Points, in no order, along strands that fork and pass close to each other.
Points whose rows are less than 57.4 apart are linked; no others are. Some points are linked to none.
Z_965: [ -8  -6  20  28 -31 -12  -1 -15  -2   2 -22  -7  -4  -5   9  -5  -7   9
   0  -7   8  -6 -11]
Z_741: [ 28   4  24  18  -1  -7 -15  25   2 -10   6  -3   9   8   2  -3 -10  -9
   7   9   2  -4   9]
Z_385: [-12   7 -11  11  11   2  -5 -28  -2  -5  15  -6 -20  16  13  -5   0  16
  -2  -1  -5  29  19]
Z_190: [ 11  16  -9  13  28  -6 -12  -1   6   8 -23  12 -20 -33   3  23 -13   9
 -16  12  12   2 -11]
Z_852: [-29   1   2  14 -15 -15   2 -12 -15 -12  -8 -15  -4 -13   4  -8  -8   1
  -8   1   9  10 -24]
Z_994: [  3  -1  -1   1  -2  -4 -20  13  19  19  19   9   8  26 -19   7   4 -21
  15  -9  -2   2  -5]
Z_698: [ -9 -15 -16 -22 -13  -2   2   0 -26  14  -8   3   5   3 -13   6  14   8
   9  19   1 -22   2]
Z_926: [ 13   1   0  11  14   2  -5  -6  14  17  -9   1  -6 -34   4   7 -33  19
  -7  17  -4  -3 -20]
Z_877: [ 19  -3 -11  -6   0  12   4 -10   7   2  24  21   4  16  -9   1  -8 -14
  -3  24 -11 -10  12]
Z_422: [ 14  17   0   2   6 -15 -14  -8  23  -2  31   4  -5 -17 -27  -6  10 -23
   6   2 -12   8 -14]
Z_175: [-20  -4  -9   6   0  15  14  -3 -14  -4  -9  -9 -18 -10  14 -35  18  25
   3  -4   9 -10   2]
Z_367: [  0 -10 -17   6 -15   6  13  10 -14   9  -5  10  12  19  18 -27  27 -12
   7 -18   7 -33   7]
Z_159: [ 12   4 -23  -7   8   2  -6   8   2  11 -17  22  19 -35  15  11 -14   3
 -12   4 -10  10  -1]
Z_818: [ -2  -1   5   3   3  25  20  -3  -2   9  -8   4  16  25 -10 -16  -3 -13
 -10   1   7  -6  30]
Z_224: [-15  -7 -16  -3   9  10  17  -2 -13  10  -4   3  -2  12   4 -24  -1 -12
 -12  -7 -11  -6  37]
Z_953: [ 23   8   5 -11   9   7   2  17  13  -4 -15   4   8 -20   5  17 -19   1
 -19   7  -5  14   5]
Z_977: [-19   2  24  -3  -5 -12   9   6 -19  15  -4 -16  13  27 -19 -19 -12  -2
   4   5   0 -11   0]
Z_108: [ -5  -3  11 -14  -8  -7  11 -26 -14   6  -8 -14  -3   7 -11   4  -3  15
  -5  15 -11   4  26]
Z_725: [ 18 -17 -11 -12 -14  15  -6  -9   9   3 -12   3  -5   6   8   5  -1  12
  -9  28   0  -4 -10]
Z_675: [-16  13   9   1  -5   1  -4  -7 -12  -2  19  -1 -11  49  -3 -11  -2  -7
 -10  -8   3  -4   0]
Z_462: [ 20  25  10 -27  17 -13  -8   7  12   9  16  14  13  -2 -17  24 -20 -11
 -12   6 -16  13 -14]
Z_277: [ 21  -1  11 -19  19  17   3  15  17 -11 -11 -10  -4 -16  -6  16   6  13
  -3   3   6   7   7]
Z_801: [ -4 -15   8  -1   9  16  21  -5   4  -9 -17  14   6  -1   6   7  13  -1
   6 -27  10 -30  -2]
Z_896: [ 12 -12  -1   4  15  26  19  12  20  -7  -3 -10  -6  -2  10 -11   8   7
  -2  -7   5   9  12]
Z_267: [  1   3  13 -23   2  -3 -19   5   8   9  19  11  -3  24 -25  13   3  -2
  18   1 -13  -8  15]
Z_364: [ -1  15   8 -20  -5   4 -13 -15  -3  -5   0   5   4  -7 -15   8 -12   5
  -3  21 -12  17  25]
Z_738: [ 21  10   7  18  32  -8   0 -15  24   3  16   5   5 -18  -7  14 -11   4
   1 -12  -6  17 -12]
Z_14: [ 10  -8  -2  -3   0   1  -4  -8   6  19  34   1   6   8 -10  14 -24   0
   6  13 -17  -7 -11]
Z_622: [-13   5  -3   4  -9  35 -15 -11  20   7  -8  14   8  -8   0   9   0   6
  12  -1  21   5 -13]
Z_360: [ -1  21   5 -36  21  -9  -6  -8  14   0   5   0   0  -2 -29  18  -8 -18
  -4  13 -12  14   7]
Z_972: [ 10  11 -24 -21   7 -26  -7   3 -18 -10  20  20   1 -15  -6  11   5  -7
  -5  21 -14   1 -19]
Z_676: [-18 -13  -9  -7  13  -3  17  11 -21  -6   0   6   9  11   5   9  11 -10
   2 -28   3 -16  -5]
Z_312: [ -5 -13  -6 -20  19 -23  15  11   1   1  14   3   4  17 -12   9   5 -16
   6 -16 -21  -3   0]
Z_580: [ 14  16 -23  15  -7   9   0 -15  -3  -8   6  22   3 -27   6  11   1  24
  -4  26  12  19 -18]
Z_717: [ 31  -8   5  12  13 -10  -7   9  10   1  -9  11  16 -25  16   5  -1   7
  18 -11  -5 -21  -8]
Z_390: [-15  -3   1  19 -26   6   0   7   8   1 -20  -7 -19   2  32  -9   1  -4
  -7 -17  16 -15 -16]
Z_889: [  9   2  -9   3   5 -10 -13 -18   3   5   4   3  18  -2 -22  -2   4  -2
  11  27   7   6 -36]
Z_528: [ 13 -13  10 -12 -32  -1  -4  -7  -3   7 -12  -6   2   4   6   7  -3  18
  -3  11 -12  -1   6]
Z_315: [  0  -8 -23  -9  -7  -2  15 -16  -7 -13   3  -7 -12  -2  -4  19  14  -4
 -21  12  10   3 -22]
Z_753: [ -1  -4 -19   2 -12  15 -25  23   6   5  -1 -10  -9   7  17 -18  10 -10
   2   8  13   8  -1]
Z_620: [  3   5  -5  11  -9 -10 -24  -5  10   4   5  -2   5 -27 -17 -11   8  -5
  10  11   4  12 -20]
Z_214: [ -9 -11  -3 -15  -9  -4  19   6   3   2 -17 -25 -11  -6 -14 -15  23 -14
 -14  -7   3  -4 -12]
Z_386: [-16  15  15   9 -30  30  19   6   2   1  -3  -3  -6   1  17 -24   0  14
  -7 -20   7   1  14]
Z_890: [ 35   0  -1   6   8  -3  -9  13   6 -15  -2  21  25   3  16  10  15  -2
  18  -7  11 -16 -10]
Z_125: [ 34   3 -10  -2   3  12  -2 -11  21  -9  -2   7 -18   3   9   8   3  15
 -20  26  -2  19   2]
Z_69: [ 16  -7  -4  25  -6   3   7  18  -2  -9  -9   9  20   1  22  -6  19 -16
  14 -17  18 -18  11]
Z_726: [-13   9   0 -10  -1 -25 -19  -9 -10   0  20  13  11   9 -29  -2   3   1
  25  22  -5   1 -17]
Z_723: [  4   4  18  13   3   4  -8  10   2  -5 -30  -4  16  -7  12  18   1  -3
  15   0  31 -18  -7]
Z_320: [ -8  -7  -6   3  -4  -7 -10  25  -8   4   1 -22  -5  12  16  -9 -15 -11
 -12  -1  -6  15   4]
Z_217: [  4   6  -4  -6   9 -12 -29  12   1  -3  -7   7 -21  -9  -8   5   5 -12
  -2   9  -6  -8  14]
Z_633: [ -5   4  14  -1   9  -5   4 -22  21 -17  22 -18 -11   6  -8 -11  -5  -7
  -2  -1  -7  17 -18]
Z_954: [-25   1 -12  -6  -1   5   0   5 -23  11 -11  -5  -2  14  -3 -34  20   1
   3  -7   8 -24   0]
Z_173: [ 14   9   1   9  -3 -17 -35  36   2  11   5   7  15  13   4  14  -6 -19
  16  -3   5   3  -1]
Z_289: [ -4  -9  -1  -8  -4   9  14   4  16 -14  -7  -7  -8  -6  -2   4   3 -16
 -16  -5   8  -1 -27]
Z_668: [ 29   1  -5 -12   0 -14 -18   7   1  -8  13   5  -4  10   7  28  12   9
  -6  -2 -11  14  -7]
Z_937: [ -2 -12   0 -26 -14  -5   6  11  12  12  10 -15  -5   2 -28 -11  20 -18
   5   5  -9 -11 -13]
Z_731: [ -6   3  15  -1  -6  11 -11   5  11  -7 -43   9  16 -13   7  -5   1  -2
   9  -5  13   1  10]
Z_499: [-17   1   8   0  -9  -5  26  -4 -19   3  20 -13  13  13 -11 -35  -5  -6
   0   1  -8 -11  -4]
Z_660: [ -6   1   0  21  -1   8  12 -18  -4  -2  -9  15   8 -21 -10  17   9   8
   9 -11  14  -1  20]
Z_327: [-15  16  16  21  -5   6  12 -17  -7 -14  14  -3 -15  25   7   0 -18  -5
 -21  -6   9   8  10]
Z_279: [ 11   5  16  23   0 -15 -19   2 -14  -9  -1  -1  -3   7   6  21 -19   5
  -2   8   7   0   1]
Z_592: [-14   4  11   5  16   6  15   3  -9 -10  10 -14 -11   1   2 -31  15   9
   3 -27  -1  -6  14]
Z_689: [ -4  -3  21  15   1  -9  -7  14 -20   3  -9 -21  -3  12   4  10  -7   4
   6   1  23 -19  -9]
Z_724: [ -7  -1 -14   1 -26  -7  -1  -6 -12   5  12   4  13   8  -9   2  12 -11
   0   0  -1  11  -1]
Z_468: [ -5 -13 -12 -27 -20 -14  -5  17  -9   5   2  -4 -16  13  -9  -1   8 -10
  -4  21  -8 -19 -11]
Z_999: [ -2  -8  14   1   5  -4   6  -4  -3  10  35 -10 -15  30  -4  -5 -16  -2
   2  -2 -14 -19   3]
Z_55: [-16   0   5   1 -14   7  -2  12 -11  30   9  -7   9  22   0  -5  -2  -6
   4 -29  -5  -9  21]
Z_431: [  2   2  -7   6  -9  16 -24   8  22  -2   0   1 -14 -19   3 -10  16  -2
  11   3  13   1 -11]
Z_205: [  0  -2  16 -16 -12 -13  10 -13  -5 -22   9   1  -8 -20 -10   1  10   4
   1  -7 -20  -7   6]
Z_334: [-16  -9   0  -6   2  15  22 -14  -2  -3  -9   5  -2 -28  -5  22   7  15
   5 -19   7  -9  -1]
Z_860: [-10   2  16   7 -28  24   3  -1  19   5 -33   7   0  -1  26  -9   0  19
  10 -13   7   3  16]
Z_601: [ -3  -3   0 -21  21 -15   4   5  -6   5  14 -13  -2  22 -26  10  17   2
  15   0  -6   5   8]
Z_341: [ -7  -4  19   3  -3  10  18  -7  15  -4 -14  -1 -21 -31   4   7   4  30
  11 -15  -7  -2   9]
Z_785: [-27  -1   7   4   1  -5  20   0 -19 -12 -22 -16 -10  -1   8 -18 -15  -5
 -24   0   5   1  -1]
Z_950: [-13 -10  -5 -14   0 -14  22   1 -34  -4 -15   8  25  17  -8   0  14   0
   6  -5   4 -13   1]
Z_203: [ 19  10 -15  -7 -10   3  -9   2 -14  -7  16  16  12 -18   6   5 -13   9
  -7  34  -3   6 -12]
Z_230: [-12   1   7   5 -28  25  25  -5  -9  -1  18  -7  15   2   8 -30  -9   5
  -6  -2   2   2   0]
Z_720: [-23 -14 -11  -4  23  10   0  -3   1   9 -23   0   6   8  12 -14  -8  -1
  -2 -14  -6   5  12]
Z_442: [-21   4  -2  16 -17  16   4   5  12  -5 -34   7 -20 -13  34 -11  20  15
  17 -14  21  -9  -2]
Z_967: [-13   1  20 -10  -4  16   4  12  -1   6 -10   7  26  34 -12  -8 -14 -15
   3   1   8 -12   4]
Z_502: [ -2  -5   4 -15  13  -4   1  -1  -9  14   1 -30 -15  18 -16  12  -2   5
  -7  14   2   0  12]
Z_705: [ 19  -9   6  10  21  -8   0  -3   7 -15  10   9  12 -17   9  -4   2  18
  17 -16 -17   8  -2]
Z_256: [-17  -2 -15  11   0  -2 -18 -21   7   7  13  -1 -21  12   6 -20  10  -4
   2 -15 -13  13  12]
Z_653: [ -5  -4   8  15   0 -23   9  10 -15   3   7 -30   1  -8   3   7 -26 -12
 -11  -4  -7  14   6]
Z_380: [  9   3  -9   6  21   5   0 -11   8 -11   1   2 -22  -5  13   5 -14  11
 -10  11 -12  17  21]
Z_443: [ -2   5   7 -15  10 -16  -7  31 -10 -15   7  10  23 -10 -14   2   4 -12
  26   1   2 -13 -15]
Z_402: [ 17  13 -14 -11   0  -6  -7   1  23  -8  23   7  -7 -20  -1   0  -2 -20
 -14   2 -17  20  -7]
Z_311: [  8  16 -13  24  10  -1  -3 -20  -2 -13 -11  27   1 -26  -7  19  15   8
  -1   5  17  14   7]
Z_439: [ -5  -9  -9  11  14  13 -11  -8   8   9 -10   6  13   6   8  12 -12   4
   6  -9   8   9  -6]
Z_183: [ -1  -8  15  17   9  11   9  10  12   0   2 -12 -18 -16   9  -3   1  12
   8 -25  -1  -4  21]
Z_811: [ 10 -19 -11   7  12   8  15  -1   7  -7  -5  -7  -9  25  21  -6  12   4
 -14 -13   2   5  -3]
Z_958: [  3  -5 -16  14   2 -10 -15   5  -6  20  -9  -5   2 -36  13   8 -25  17
   1  11  -8   8  -1]
Z_828: [-18  12   1  17  -6 -11  19 -10 -19   6  16 -25   1  10  -4  -3 -14 -17
 -15  -7   4  21  15]
Z_923: [ 21   2 -13 -19   5 -29  -3 -12  -8 -11  10   4  -4   4   8  15  -6   6
 -15  15 -26  18  -5]

A fork is a point with three links, a tip a point with one. Leave the first point through the second and follow the links. Name the first fork or tip that comes.
Z_705 / Z_717: Z_183
Z_601 / Z_267: Z_860
Z_499 / Z_977: Z_431
Z_431 / Z_753: Z_877
Z_731 / Z_723: Z_601

A fork is a point with three links. Follow the links from the first point to the second and name the forks in between, in order.
Z_926 / Z_860: Z_896 Z_183 Z_334 Z_676 Z_601
Z_175 / Z_965: Z_183 Z_334 Z_676 Z_601 Z_860
Z_705 / Z_741: Z_183 Z_334 Z_676 Z_601
Z_994 / Z_385: Z_601 Z_108
Z_462 / Z_818: Z_108 Z_601 Z_860
Z_390 / Z_954: Z_860 Z_601 Z_676 Z_334 Z_183
